Points on a hilly landscape, in no order, each with its height.
From any point a ball rolls to the lowest of the 2 points nearest to it. It stops when none of these is lower. Distance is the straight distance between rows; heights are no part of it.
J84 (h 2.82): [-14 -23   0  -6  -6 -20 -45  -3 -30   8  24   0  22 -20   5  55  -4  26
 -37  10  -3  36  -2  41 -10 -18 -25  39 -29  56]
J634 (h 6.96): [ 38  36  49 -41  -9 -68  35 -27  15 -33  21  17  16 -20 -18 -19 -36   6
  -2 -36  23 -12  36 -21  -4  15  33  18  16  -1]
J557 (h 3.62): [  6 -16  27  43  -1  11 -45  13  -3  26   3   4  -4 -32   9  -1 -31 -24
 -25 -26 -14   4  -1 -50   1  25 -44   9  24  -1]
J649 (h 6.13): [ 37  43   8 -50  -3  22   4   5  41 -12 -17 -14 -37 -15  13 -47  38 -10
  44  21  40 -46  -7 -30   3   0  55 -27   9 -21]
J955 (h 4.09): [ -4 -57   1  23  -8 -10 -12 -27  -1  24  35  25  36  12  22 -13 -39  -1
 -42 -64  11 -11  30 -13 -39  37   6  34  -8 -23]
J895 (h 7.89): [  0 -37   1  24 -12  33 -22  -7  31  -7 -20  -6 -16  16 -16  -5   4  11
  -9   1   8 -25   3 -21  -1 -13  -2  -4 -20 -14]
J519 (h 6.56): [-26  21  56 -27  18  15  -3 -10  14 -21 -26   4 -59  -6 -25 -13  25 -36
 -14   7 -14 -21   2 -47  34 -14  41  37 -30  30]
J739 (h 7.14): [ 15 -59  37  11 -25 -39 -27  -5 -12 -32   4  10   4   7 -29  48 -19  47
 -31 -17   4   8  20   2  35 -21 -62  25 -15  18]
J627 (h 7.88): [ 19  -4   1   7 -16  43  -5  18  59 -15 -23  -1 -23  -5  10 -22 -20  16
  34  -5  40 -27  36 -26 -11 -42  -6   1  31 -16]
J261 (h 4.75): [-14  33  17   2  33  15  41  35  -5 -15 -27  15  13   1  23 -30 -26 -30
  58  -5   4 -19   2  -8  22  27   1 -30  57 -15]
J211 (h 6.45): [ -1  -5  12 -19  11 -46  16   9  50  -3  -1   4  16  20   1 -31 -16   3
  53  -2  23  35 -13  -1 -56 -53  13  33  -3   8]
J377 (h 7.56): [  2  -2   4  -3 -16  29 -10   5  36 -28  -1  -3 -29 -10   0  23 -23  34
  -9   5  31  -3  64   4  20 -48 -19  30   2  15]
J674 (h 3.51): [-19 -27 -10 -17  -6 -40 -15 -32 -21  14  29   1  34  16  -3  28   6  28
 -34  -9  -4  36 -28  38 -27 -29   0  34 -40  30]
J150 (h 6.20): [-36  40  11 -24  39 -12  34  10   6  18  -8  -6 -12   0  -6 -31  19 -42
  27  19 -24  21 -19  -1 -16 -15  46  -1 -11  28]
J892 (h 8.28): [ 24  17  22  25  -6 -27  16  -1 -17 -26 -20  20  19   5 -11   8  -2 -28
  -2  -7 -21 -12 -22   4  62  59 -13 -31  16  -8]
J189 (h 5.05): [-35   1 -18  -4  20  54  22  17  -3 -24 -38   7 -26  46 -12 -11  49 -15
  19  17  -8 -41  -6  13  32  22  41 -26 -13 -26]
J149 (h 8.06): [-20 -65 -32  42  -5  56 -10   6  20  10  -9   0  -4  37  -2  -4  -2  15
  -7  -6  13 -25   4 -13  -7   0 -20 -22   0 -33]
J324 (h 4.68): [-49  12   1   6  33 -16   0  10 -53  23   2   2   9  10  -3  31  15 -20
 -11  22 -37  44 -26  29   1 -18   4  14 -24  46]
J445 (h 6.50): [  9   8 -33  20  -6  74 -17  -1  -5  21  -1  -5 -16 -39   3  22 -16  -3
 -35   7   1 -21  46 -11  12  53 -12  -4  29 -26]
J653 (h 8.85): [-15 -17 -19  -9  -5  47  42 -14  16 -43  -5  17 -21  34  -7   8  -2  48
   8  -4  27 -41  67  39  31 -14   9   8   2 -20]
J402 (h 5.77): [ 22 -15  -4  -1 -12 -23   7   3  24  -3  -9 -15   6  10   4 -18   9   2
  39   6   4  -7 -30  -4 -23 -15  12 -32  -3 -21]
J822 (h 5.34): [-13  13   2 -12  18 -46  15  -3   1  27  21  13  35  -1  17 -23 -29 -17
   5 -32  10  34  -6   7 -55  -9  29  40   2  24]
J727 (h 6.25): [ -3  28 -16  -1   2  68 -33   2  -4  10   7  -9 -34 -63  -4  43  -4   2
 -29  25   8   0  55  -1  38  18 -20  15  20   7]
J589 (h 6.95): [ 32  22 -51  17  -6  54  -6  24 -35  10 -10 -10   9 -28  21  10   2  -3
  12  28  -7 -13   5  28  16  57 -18 -59  36 -40]
J264 (h 6.06): [ 10   7  28 -18  10 -63  30  -5  12 -14 -18  -9   4  32 -13 -33  18 -17
  43   1   0   2 -54  -2  -6 -12  31 -18 -17   0]
J963 (h 6.73): [  6  31 -28  11   0  76  -4  19 -19   7 -25   8  -6 -38  -4  15   7 -13
 -13  21  -7 -21   9   7  35  53 -10 -22  32 -25]
J62 (h 6.55): [ -9  25 -13 -13  19  29  -4   9  20  35 -21 -13 -15 -11   8 -50  22 -52
  23   8   6 -29 -38 -57 -19  43  39 -34  15 -25]
J880 (h 2.10): [ 40  29  63 -17 -17 -54 -23  -3   6  -6  -2  -4 -29 -48 -14 -14   4 -26
   5  10  -9   2 -40 -57  29   5  -9  -7   1  26]
J828 (h 7.04): [-48  13  32 -12  34  -7  32  11  27   0  -7  22  -8  11   0 -18 -21  -8
  29 -13  15  22  30  -6 -22 -55  18  59  -8  25]
J876 (h 1.57): [ 37  23  43 -16  -4 -57 -38   9  29  11  -4  -2 -23 -48 -12 -20  -2 -27
  31  28 -10  23 -54 -47  -7 -27 -33   6   2  25]
J594 (h 5.11): [ -3  -7 -14  20  -5 -12 -17   6 -51  20   5  -4  15  -6  -1  35  19 -14
 -15  22 -34  31 -52  22   8   4 -17 -19 -26  32]
J169 (h 5.57): [-33 -39  26   4  19 -18  42  -9  28 -32 -16  21  14  70 -14 -39 -17   1
  12 -38  21 -27   7 -13 -15 -20  19  19  -3 -23]
J392 (h 6.00): [ 10 -15  -4  -6  -7 -47  22   8  -1 -17  10   8  41  10   6   8 -36  32
  33 -19  18  18  19  35 -23 -41 -23  15  18   0]
J109 (h 2.24): [-74 -12 -20  13  49   4  25  44 -21  17 -14 -12   3  65  15 -24  27 -17
  35  17 -27  39 -37  18 -41 -30  -8  -9  -9  -5]
J511 (h 3.15): [-51   1 -34   9  39  25   6  25   0  38   0 -15  -1  38  18 -37  16 -31
  31  13 -18  22 -39  -8 -55 -15  13 -10 -13   4]
J595 (h 5.76): [ 16 -23 -26   5 -24 -10  -1  -1  18   2  16 -10  33  -2  23  -4 -19  36
  17  -6  17  21  21  29 -35 -30 -20   3  10  -8]
J541 (h 7.30): [ 40  39 -18 -13 -20  -1 -11   8   4  21  19 -11   6 -68  24 -12 -22  -9
  16   4  10   0  -1 -23  -5  30 -20 -24  56 -10]
J673 (h 7.34): [-18 -41  26  -1  -8 -23  35 -36  11 -54 -25   8  -3  66 -34  -6  33  30
   3  -8   5 -40 -22   7  29 -19  23  -1 -34 -20]
J885 (h 4.96): [  4  26 -38   3  15   9  23   6 -36  40  26   9  42 -33  39  -1 -41 -19
  -8 -26 -10  22  31  20 -26  53  -5  -9  49 -26]
J834 (h 8.24): [-28 -42 -59  27   1  63   9  14   5   8  -9  -7  11  44  14   7 -17  28
   6 -10   7 -18  20  29 -13   5 -22 -26  14 -36]
J63 (h 8.83): [ 23  50  -8 -45   4 -46  33 -24 -22   7  17 -18   5 -12  -9  -1  33 -14
   0  23 -19  13 -11  32  -7  10  48 -17 -25   2]
J435 (h 8.96): [ 34  49  -3 -28 -13 -64  32 -22 -41   9  19  -7  29 -23   1  -2  20 -23
 -19  10 -31  16 -24  28   7  58  40 -25  -8   4]
J250 (h 5.80): [-28 -41 -33  12  -9  17  -2 -10   0 -10 -17 -29   2  41 -15  27  44  52
  15  30 -16 -10 -36  18  -1 -39 -16 -23 -29  -7]
J770 (h 7.40): [-16   1  13   2   9  19   0  21  -1 -24   5   9 -14 -10  -7  42 -23  25
  -3   5  -3   7  66  34  36 -44 -30  33   5  34]
J216 (h 6.44): [-31  46   2 -34  23  -1  25   2  21  17 -11 -11 -29 -19   3 -43  24 -58
  24  11  -6   1 -23 -35 -15  15  58  -9   2   4]
J222 (h 7.53): [  6  51   5 -24 -17 -10  -5  -2  43  15  21   4  -4 -60  26  -6 -22   8
 -10  -3  16  27  43 -15 -35 -22   9  39  21  15]
J310 (h 4.29): [ -3 -13 -25  27  10  41 -33  19  -3  31   1 -15   8 -17  13  24 -17  -2
   2  12 -10  16   2   5  -3 -12 -37 -14  10   8]
J460 (h 3.98): [-27  10 -50  -9  20  37   5  35   8  22 -31 -29 -12  39   5 -17  46 -10
  31  32 -20   0 -22   5 -31   1  24 -36  -2 -17]
J16 (h 2.58): [ 40  31  41 -25 -30 -34 -37 -19   1 -13  11  -6 -27 -50 -20  -3  24 -20
 -36  17 -19  18 -17 -47  15  18   5   9 -13  23]
J288 (h 6.09): [ -7   6  17 -33 -14 -28   0 -26 -13 -27  22  -7 -13  -2 -23  42  24  35
 -28  25 -12  22  18  34  23 -37  15  34 -52  46]
J230 (h 8.68): [ 33  53 -16 -40 -18 -10  11 -27   1  14   8 -24 -22 -25 -19 -12  56 -22
 -15  34  -8   5 -21  -5 -17  30  61 -14 -20   4]
J529 (h 4.61): [ -8 -45 -61   3 -23  35   8 -27  21  -5  28 -14  14  21  -4  15   6  71
 -24  -2  24 -20  53  52 -15   1   0   5 -11 -21]
J777 (h 7.69): [ 38 -33  11  14 -32  43 -20  -7  20 -38 -22  -2 -35  19 -16   2  26  22
   5   6  34 -58   0 -13  36   0  -7 -26  -4 -32]
J130 (h 4.95): [  6 -11 -33   8 -22  35 -34 -17  -9  16   7 -35 -22  -2 -27  43  56  17
 -31  50 -16   5 -22  -4   1 -16   7 -19 -48  22]
J939 (h 6.52): [ 37 -52   3  11 -35 -48 -29 -31  41   9  23 -12   7  10 -10  -6   7  18
  -6 -10  16  14 -36 -23 -40 -23  -7   9 -34 -12]
J683 (h 4.73): [  0   3  13   2   9 -18  32  -8   9  -7  13  33  28  10   9 -21 -39 -19
 -12 -53  10 -14  42 -21 -17  30  33  14  24 -26]
J255 (h 2.15): [ -9 -12  20  16  11 -30 -50  20 -34  24  18   0  20 -25  15  29 -29  -6
 -22  -7 -13  44 -32   7  -8 -18 -55  29  -7  52]
J36 (h 7.33): [ 30 -62  21  29 -32 -13 -13 -17  10 -47  -5   8   1  21 -25  28 -13  55
   2 -10  21 -24   8  14  36 -36 -52  -8  -3 -14]
J311 (h 3.96): [ -2  51   2 -29  26 -31  50  32  14 -20 -12  -1   9  -2  19 -32 -15   0
  69  11  15   5  13  20  -8 -22  12 -21  32   1]
J47 (h 4.14): [-48 -18 -35  29  38  44  15  25 -13  32  14  19  22  28  41 -16 -54  -3
  -4 -32   4  10  47  17 -41  14 -15   9  35 -26]
J485 (h 4.39): [-18  46   5 -20  44  11  48  38   2 -21 -36  -2  -6  17  12 -27   1 -10
  77  23   1 -11   6  19  29   4  15 -33  36  -5]
J245 (h 8.02): [ 44 -25 -11  24 -31  12 -16  15  47 -18 -13 -19  -8   6   6 -11 -18  36
  31   3  38 -19  -2 -22 -16 -42 -48 -19  18 -26]
J101 (h 3.08): [-48 -12  -2  27  43 -20  -4  33 -26  38   2  12  27  24  33 -31 -33 -27
  17 -25   1  34 -38   3 -59 -19 -20  13  19  16]
J815 (h 5.60): [-11  30  12 -25  24 -57  22  -9 -24  37  23   3  35 -25  16 -25 -13 -40
  -4 -19 -19  34 -27   2 -41  16  22  19   7  14]
J586 (h 6.80): [ 31  32  72 -32 -16 -49  -4 -17  23 -30   7  20 -24 -25 -25 -10 -19  -4
 -26 -34  12  -9  37 -48  15   9  23  37   2   3]
J754 (h 5.73): [ 13  26  -9  -7  -6   3 -16 -12 -22  25  21  -6  -9 -42   9  15   5 -24
 -38   3 -22  11  15 -10   3  31   7   2  -1   4]
J315 (h 7.23): [-31  24  21  -9  19  -8  18  10   9 -12  -5  23  -8  -9  -2  17 -36  -5
  18  -6   4  21  41  25   6 -46  -9  43  10  23]
J282 (h 8.00): [ 25   3   6  14  -6  -5  13  10 -11 -39 -30  -2   3  18   0   1   9  18
  32  24 -12 -16 -30  27  43  -8 -23 -44   0 -10]
J910 (h 8.40): [ 23  -9  27   7 -11 -22   4  -5 -12 -29   6  19  10   0  -9  29  -9  -7
 -24 -13 -10  -5  16  15  36  26 -18  -2  -2   7]
J843 (h 5.52): [-34 -12  -3  10  17  73   8  16  27 -26 -45  13 -44  34 -13 -14  19  -7
  23  -4   9 -48   8 -12  25 -21  21  -3  -2 -22]
J922 (h 3.84): [-23 -70 -17  10 -21  32  -2 -41   8 -18  10 -15   4  24 -18  38  11  70
 -27 -13  14 -25  32  27  15 -16 -23  21 -37  -6]
J461 (h 3.64): [-18 -61  -3  28   2   7 -41  -1  -1  19  25  13  29   8  11  12 -30  10
 -34 -48  13   4   6  -2 -36 -10 -23  31  -1  -1]
J502 (h 8.53): [ 29  40  11 -21  -7  -9  24 -17 -12 -30   2   5  -8 -24  -8  18  -6  11
  -9   2  -3  -3  32  29  38  11   9  -5   9   1]
J500 (h 5.69): [ 26 -29 -40  25 -14  31 -19 -28 -27   6  18 -13   7   5 -16  31  26  16
 -47  13 -11  -6   1  12   8  48  13 -18 -23 -22]
J780 (h 4.57): [ -8  -3 -43   5  18  40  14  13  -2  26  10  12  25  -3  26 -10 -38   0
  -6 -37  10 -10  46  15 -25  33   2  -9  33 -36]
J382 (h 3.53): [ 79  30  -5  -3 -46   9 -19   1  15 -12   0 -17 -13 -27  17   7   3  35
  31  35  33 -14  11  13  20 -16 -26 -40  28 -15]
J973 (h 3.71): [-24  24  24   9  18 -20 -13 -14 -50  30   9  12  -1  -2 -11   9  24 -52
 -37   3 -46  14 -40 -15  11  37  22  10 -41  39]
J650 (h 3.17): [ -4  19  37   0  -8 -23 -33 -18 -26  15   6  -1 -28 -28 -32  19  28 -35
 -49   8 -41  17 -27 -42  22  30   5  13 -43  33]
J575 (h 8.39): [ 56 -22  -7  16 -34   9 -29 -17  14  11   0 -17 -10  -8 -16 -11  34  -6
 -21  11   5 -22 -29 -32   1  33   8 -40 -15 -24]
J812 (h 8.54): [ 51  14 -21 -15 -30  15 -16 -21  12  14   0 -31 -22 -14 -13 -18  61  -6
 -11  39   6 -18 -34 -11 -15   8  41 -33 -26 -14]
J93 (h 5.78): [-10   6 -13 -19 -19  19 -13 -14  -1 -19   7 -21 -18  -3 -20  50  32  43
 -13  43  -2  12  24  38  29 -44  -4  15 -37  33]
J530 (h 5.01): [  7  18  37  12  24   6  14  31  12 -19 -22  34  -4  -4  11 -19 -38 -28
  36 -23  16 -42  10 -30  37  40 -21 -13  61 -12]
J659 (h 7.50): [ 54 -39  31   2 -47 -15 -12 -16  13 -44  -6  -1 -10  23 -25  10   4  35
 -12   1  16 -32   3 -15  41  -7 -25 -17 -26 -27]
J267 (h 6.01): [  4 -17 -38  13   7  23 -18 -21 -23  35  22  -3  19  -3   6  17  10  -7
 -40  -6 -11  12  -5  13 -19  33   6  -3 -18  -8]
J498 (h 5.41): [-31 -59 -34  37  -2  15 -11   8   4   7 -17 -24   7  45  -4   2  13  41
  27  15  -2   0 -45   3  -3 -39 -43 -17 -12   1]
J187 (h 0.93): [-57  -3   7  32  48   6  14  44 -32   8 -21   0  -2  41   3  -9  20 -38
  31  26 -43  23 -53  -1  11 -18 -17 -11  -5  29]
J609 (h 1.52): [  9   2   4   7   4 -31 -25  22  -3  32  17   4  17 -34  17  12 -23 -12
   2  -3  -5  33 -21   2 -41 -36 -30  18  16  27]
J41 (h 7.42): [ 35  50 -11 -20 -27 -10 -14   6  28  15  22 -12   1 -73  27  -7 -21   4
   4   8  17  24  25 -24 -33 -13 -22   7  47  -2]
J699 (h 8.82): [-13  20 -23   9  12   0  36   1 -46   0  -6   4  16  23   3  11  28 -23
  -2  15 -38   1 -23  47  31  46  19 -36  -5  -6]
J142 (h 4.15): [-30 -49  -2   8  15 -46 -11   1 -22  14   5   7  36  32   1  -3  -5   6
   0 -17  -5  21 -47  10 -33 -31  -7  25 -29  13]
J524 (h 5.24): [ 42  -6  62  16  -5   0  -6  14  14 -45 -30  38 -15  -1  -7  -7 -27  -1
  17 -32   7 -49   2 -34  65  32 -28  -9  42 -21]
J141 (h 3.16): [-54 -72  -1  24   0  31 -21  -9  20 -15  11  -8  -4  25 -15  41  -8  55
 -32 -22  16  -9  30  17  10 -42 -31  45 -35  11]
J37 (h 8.84): [ -5  -5  11 -22  -2  34   7 -29  24 -28 -28   1 -44  32 -26 -12  45  -3
 -17   7   8 -38  16  -4  24 -16  64  12 -42  -6]
J479 (h 6.31): [ 23 -13  52 -14  -6 -54 -11 -21  57   2  -1  10  -7  -2  -7 -47 -19 -26
  -6 -34  20 -10  -3 -69 -32   6  38  18  -7   0]
J233 (h 6.27): [-44  -1  34   4  25  38  11   3  -4 -22 -40  12 -44  33 -26  -2  28 -35
   7  17 -23 -29  -5 -14  56 -22  26  17 -28  29]
J408 (h 5.00): [-48 -77 -10  53  11  20 -38  19 -11  20 -11   0  16  41   9   9 -16  16
  12  -7  -9   8 -45  -6 -10 -34 -67  -1  -4   6]
J866 (h 6.85): [ 45 -11  41   4 -45 -46 -55   2   6  -7   8 -12 -14 -38 -18  19 -15  18
 -21   6   3  23  -6 -21  11 -22 -43  12   0  11]
J803 (h 5.38): [ 12 -29 -44  12 -23  -9 -27 -19 -25  27  15 -19   9  10 -11  31  51   7
 -31  38 -27  18 -54   8 -16   1   4 -31 -43  16]
J527 (h 6.70): [ 47 -37  15  13 -35 -44 -60  -5  22  15  21 -12   2 -25  -7   1  -8  14
 -21 -12   4  27 -27 -33 -31 -12 -36   8 -18   9]
J533 (h 5.25): [ 10  28 -37 -10   3 -27  21   2 -44  27  29  -1  41 -24  36  16 -27   6
  -1 -19 -12  25  13  46 -19  24  -2 -16  26  -8]
J845 (h 5.09): [ 18  22 -50  10 -20  35 -33  36  29  37   3 -28  -4 -25  32 -11   5   5
  40  35  12  17 -14   2 -41 -32 -35 -24  21  -7]
J979 (h 6.99): [ 30 -26  61  10 -26 -32 -55  10  -7 -22  11   8 -21 -30 -21  39 -17  29
 -43  -8  -4  33  35 -17  27  -1 -60  30 -11  31]
J532 (h 2.37): [-65 -53 -16  12  16  20  -5   5   7   5   5   1   9  35   7  21  -8  33
   0 -21   6  11  27  27 -10 -45 -27  39 -16  23]
J553 (h 3.92): [  0 -21  -3  46   5  30 -57  37  11  42   1  -2   0 -33  18  11 -37 -25
   1  -5  -5  14 -10 -33   0  -6 -52  -6  30   9]
J702 (h 6.32): [ 11  19  37 -34  18 -67  19   2  44 -12 -12   6 -13  11 -11 -39  -2  -9
  53   3  27   8 -22 -19 -26 -35  43  18 -20   9]
J620 (h 5.92): [-65 -30  -4  17  27  58   8   5   3 -17 -34   0 -37  48 -28  -1  16  -1
  -5  12 -12 -27   8  -1  27 -31  11   7 -23  15]
J825 (h 5.10): [-16  63  19 -28   2  20  12 -17 -29  -7  -6  19 -25 -39  -9   2   4 -46
 -32 -12 -12 -26  15 -33  43  69  40  19  16  -2]
J923 (h 5.90): [ -8 -51  30   9   6 -50  16 -16   7  -8   4  21  37  42  -7 -37 -22  -7
  -6 -53   6  -4 -12 -20 -39   3  19  17 -20 -21]
J308 (h 6.35): [ 23  38  -7 -27  13  20  13  27  29   2 -25  -3  -7 -13  22 -45  21 -21
  44  13  15 -37 -24 -39  -4  35  37 -53  34 -34]
J284 (h 5.02): [ -9   8  11 -27  11 -15  20  -3  17   1  13  11  12  -6  11 -23 -28 -21
 -13 -34  14   1  32 -12 -36  -4  29  26   1  -6]
J395 (h 3.48): [ 46  35  -4 -13  -5 -38  25  28  15 -12  -4 -15   6  -5  19 -21 -14  21
  85  22  24  12 -15  15 -13 -25 -19 -39  33 -15]
J305 (h 5.23): [ 13 -30 -61   4 -15  60  -4 -21 -11 -10  10 -13  -2   4 -17  32  24  45
 -36  10  11 -24  45  35  21  32   1  -6 -13 -30]
J228 (h 5.55): [ -4  25 -15 -10  14  -9  13  20 -50  12  20   4  28 -24  29  38 -23  16
   3   0  -6  34  25  59   0 -13 -31  11  22  22]
J342 (h 0.86): [ 31   9  26   4 -10 -51 -26  20  16  16   1   2   1 -38   2 -13 -30  -3
  31  -3   9  39 -31 -23 -27 -34 -43  24  25  18]
J806 (h 6.28): [-49 -63 -36  23   2  28  -4 -21 -24  -5  -8 -17  12  62 -24  16  56  27
 -25  25 -29  -2 -45  12   1   1   6 -21 -48   2]
J25 (h 4.60): [-47 -72  -4  30  18 -18 -13  11 -11  10   2   9  33  56   0 -15 -22  20
  11 -37   2  12 -43  -2 -32 -38 -47  21   0   0]
J645 (h 8.16): [ 23   9  12  38   6   3   8  17 -20 -14 -20  13  13   8  10  -6   8 -27
  34   3 -21 -16 -41   7  50  39 -16 -54  26 -17]
J773 (h 8.15): [ 62 -31 -16  39 -51  17 -43   4  28   4   5 -21   5  -8   5   1 -12  39
   2   9  25 -15   1 -13 -20  -8 -48 -28  14 -30]
J818 (h 5.18): [-26   0  25  -1  23   4  42   2   5 -28 -24  26  -4  43 -10 -15 -10 -11
  10 -18   1 -27  13   1  15   5  38  -1   0 -12]
J375 (h 5.74): [ 43  58  14 -44 -19  20   0 -14   9  -7   0  -6 -39 -67   2 -14  23 -14
   3  29  20 -22  17 -37  22  23  24 -12  21 -15]
J852 (h 8.69): [ 24  11   2 -23 -22  18  -9 -22  16 -19 -10 -19 -36  22 -31 -10  62  -9
  -9  28   9 -39 -17 -14  23  -5  63 -18 -40  -7]
J203 (h 6.24): [  1 -12  18 -21   8 -57   9   7  27 -20  -5  19  15  30 -16  -9 -25  26
  43  -9  21  24  -3  10 -19 -57 -20  36   0  14]
J2 (h 5.51): [ 30  16 -19 -11  -7 -54  35  -7 -40  -3  29  14  52   2  21   4 -24   0
  11 -29  -8  13   8  50 -24  31   5 -29  35 -29]
J872 (h 6.04): [ -6  30 -16   1  -7  39 -35   5  -6  13  21 -13 -14 -58   6  58   0  19
 -40  21   1  25  54  24  19   0 -26  18  -3  35]
J489 (h 6.69): [-50 -51 -15   3   8   2  18 -35 -22  -6   3  -5  12  56 -24  20  37  28
 -32  -1 -15  -8  -7  25   4 -13  16  19 -57  10]
J835 (h 8.44): [-30 -20 -74  17  18  63  14   9 -23  18  -3 -13  11  29  17   5  11  22
 -14   5  -6  -8  30  41 -22  35  -6 -20   0 -42]
J9 (h 3.02): [ 76  24 -15 -16 -32 -34   8  -1  11  -3  12 -26  18 -22  15 -12  -7  35
  52  22  29   2 -10  22 -11 -17 -11 -54  27 -27]
J281 (h 5.95): [ 50  33  13 -47 -23  16 -18 -16  39  -8 -10  -5 -43 -41   4 -50  35 -20
   9  15  40 -43  -8 -61   4  18  53 -16  17 -31]
J132 (h 6.12): [ 20 -32  25  -6  -5 -57  -1 -10  30  17  19  10  25   7  -2 -45 -26 -22
  -3 -41   7   8 -37 -40 -63   7  26  18 -15  -9]
J299 (h 6.15): [ 31  24  39 -24 -10 -11 -18 -12  49   3  -4   1 -36 -20  -1 -45  11 -30
 -12 -13  18 -31 -16 -77  -5  14  32   3  -4  -5]
J354 (h 1.88): [-51 -16   7  53  45  -2   8  44 -42  22 -11  22  11  31  20 -18 -12 -47
  22  -2 -34  18 -49  -4  11  12 -37 -12  13  16]
J433 (h 3.21): [-18  12  40  19  17  -1  -5  20  -9   4  -7  18 -19 -16   5  -3 -38 -34
   3 -21 -14   4   2 -44  25  -1 -31  15  20  13]
J711 (h 7.60): [ -8 -36   3   0 -15 -20  42 -17  -2 -54 -25   7   3  51 -21   6  -1  53
  26  -5  11 -36   2  37  36 -30  -8  -6  -6 -28]
J81 (h 7.15): [ 39  31 -40  13 -12  16 -12   9 -15  31   8 -12  13 -45  19 -12 -11 -14
  18  17  -6   1 -21  -8  -4  60 -18 -56  52 -38]
J776 (h 5.45): [ -4  56  -7 -29 -10  22  -9 -18  -6  21  -3 -10 -24 -60   0  -3   5 -28
 -22  17  -1  -4  19 -28  16  41  22   6  19  -2]
J604 (h 4.07): [ 58  23 -33   0 -38  50 -30  -2   2  10   6 -37 -22 -25  -4  21  29  33
  -1  45  13  -2   9  16   5  -4 -16 -39   3 -14]
J69 (h 6.38): [ -2  -2  40 -25  -8 -34  11 -34  -2 -38   7  -2 -16  23 -35  27  13  11
 -33  -8  -6  -1  19  14  31 -21  33  42 -54  23]
J458 (h 6.79): [-37  27  38 -29  23   8  26  -2  30 -13 -19  16 -39   9 -17 -25  -1 -34
   9  -3   9  -6  19 -34   3 -22  45  40 -15  22]
J991 (h 8.65): [-26  10 -64   9  17  33  29   9 -41  11  -6   0  20  26   5   6  18  -3
 -11  11 -22   6  14  48  15  43  16 -26   2 -22]
J206 (h 7.82): [ 20 -10   3  10 -17   0  42   0 -13 -63 -28   7   0  43  -1  11   7  43
  34   8   4 -39   3  53  59   4 -17 -34  11 -27]
J78 (h 7.02): [-34 -39 -16  -5   0  -1  26 -48   2 -26 -11  -3   4  63 -32  -3  37  30
 -23 -11  -3 -23  -4  17   5   2  46   8 -45 -23]
J166 (h 4.17): [-53  21  17  11  37 -15  10 -10 -59  21  10  20  19  11   0   7  13 -52
 -32  -7 -41  37 -27  25  18  36  22  13 -26  36]
J749 (h 8.27): [ 61 -54  -9  46 -32  12 -53  -4  17  21  10 -15   1  -5   1   8   2  12
 -26  -7   6 -18 -32 -36 -11  21 -39 -33   1 -23]
J108 (h 4.42): [ -5 -26  20  13  12 -19  22 -27 -20   4  29  44  48   8  14  -1 -43  -1
 -41 -75   7   2  38  -1 -19  38   9  27  11 -15]
J748 (h 5.91): [-36  55  -3 -37  30 -26  46   1 -32  23   4   0  14 -14  12 -15   2 -44
   9  -2 -24  27   3  15 -18   6  38  17   1  21]
J224 (h 7.71): [ -9  15  19 -20  -6  33   4   5  53 -15  -3  12 -37 -11   4  -8 -19  15
   5  -8  34 -15  64 -11  -3 -44  11  38  17  11]
J29 (h 4.28): [-10  70  39 -34  12 -46  53 -21 -46 -19   6  19   7 -30   8   8 -23 -30
  -9 -26 -18   4  25   4  36  46  17  18  17  18]
J80 (h 3.09): [-58 -57  -6  26  12  20 -41  10  10  25  18   8  27   4  21  27 -27  17
 -18 -23  18  27   8   1 -33 -44 -35  56 -15  41]
J386 (h 2.53): [-32  -2   1  27  45 -12  14  46 -30  23  -5  16  29  18  32 -20 -36 -35
  32  -9 -22  27 -46   3 -19  -8 -47  -3  44   7]
J703 (h 3.66): [-43 -25 -32  14  29  13   0  28  -3  40  17   7  34  30  38 -24 -33  -9
   6 -34   1  20   7  11 -68  -5 -11  22  29  -7]
J864 (h 5.44): [ 19  13 -36  -6 -14   7  -1  10  25  20   9 -24   3 -17  19 -12   4  12
  24  10   9  11   6  14 -41  -9  10 -22  16  -7]
J380 (h 4.56): [-29  29 -18 -21  17  45  17  27   2  -3 -39 -17 -25  22 -15  -8  50 -14
  28  40 -13 -13 -23   8  11   2  37 -31 -10  -2]
J404 (h 8.97): [ 21  32 -12   3   3 -34  10  -4 -40  15   1  -7  25  -8  10   2  25 -35
  -9  18 -36  12 -56  11  11  60  17 -49   1  -9]
J626 (h 4.52): [ 41   9 -17   3 -41  35 -49 -16   1   8  14 -33 -21 -37 -21  39  42  17
 -42  51   1   8  -2  -1  15  -1  -7 -22 -20   9]
J463 (h 8.67): [ 22   2  -2  -8 -15  23  35 -16 -10 -36   5  19   1   8  -5  21 -17  38
 -16   2  11 -29  61  49  37  16   1   0  12 -16]
J381 (h 6.33): [ 37 -35 -12   3 -23 -45 -12 -17  53  13  24   2  32   6   5 -29 -16  10
  -6 -36  30  13 -19 -20 -74 -17  11  14  -5 -20]
J329 (h 4.69): [-20 -11 -52  35  10  60 -21  42  14  40 -15 -27 -11  -6  23   2 -11 -13
  31  27  -3  15  -1   4 -25 -18 -39 -26  29   6]
J38 (h 4.70): [-16  52  28 -37  18 -15  49 -21  -6 -20  -5  22 -15 -21 -11  -9  -5 -33
 -19 -14  -4 -12  37 -10  24  28  59  36  10   8]
J624 (h 4.71): [-41  16  21  12  33  -2  33  -3 -39 -10 -10  33   4  27  -8  -6  -2 -30
 -20 -22 -26  -7   0  16  36  29  26  18 -10  11]
J227 (h 3.95): [  6  54  33 -20   4 -35  18  -7 -36 -12  12  16   6 -51   7   5 -27 -36
  -9  -8 -16  13  -3 -12  32  42 -16   6  39  12]
J578 (h 5.39): [-14  -7 -48 -11 -12  39  -9 -17 -18   4   9 -35  -9   3 -14  49  45  30
 -18  56 -10  15   6  43   8 -19  18   0 -46  29]
J56 (h 6.63): [  7  -2  58 -15  -8 -34   0 -25  19 -45   6  14 -20   6 -24  12 -15  13
 -37 -27   2  -5  50 -20  29  -4  22  41 -24  19]
J421 (h 5.81): [ -1  30 -26 -13   0  12   0   5 -29  11  26  -5  10 -41  13  52 -10  22
 -27  21  -1  34  48  56   8 -18 -18  26  -5  32]
J535 (h 3.63): [-19  54  38 -12  11 -20  -4  -4 -24  12   5  15  -9 -59  15   1 -28 -41
 -19 -20 -17  12  15 -51  16  22 -22  34  24  19]

Where does a ball stop that starts at each point below?
J233: J187
J527: J342
J479: J342
J216: J532
J222: J532
J586: J9
J991: J342
J463: J342
J230: J187
J852: J187
J445: J187

Write out the way that a ball takes from each point below.
J770: J315 > J828 > J458 > J519 > J233 > J620 > J843 > J189 > J380 > J460 > J511 > J109 > J187
J739: J979 > J866 > J527 > J939 > J381 > J132 > J923 > J169 > J818 > J624 > J166 > J973 > J650 > J16 > J880 > J876 > J342
J653: J711 > J673 > J78 > J489 > J806 > J250 > J498 > J408 > J25 > J142 > J674 > J84 > J255 > J609 > J342
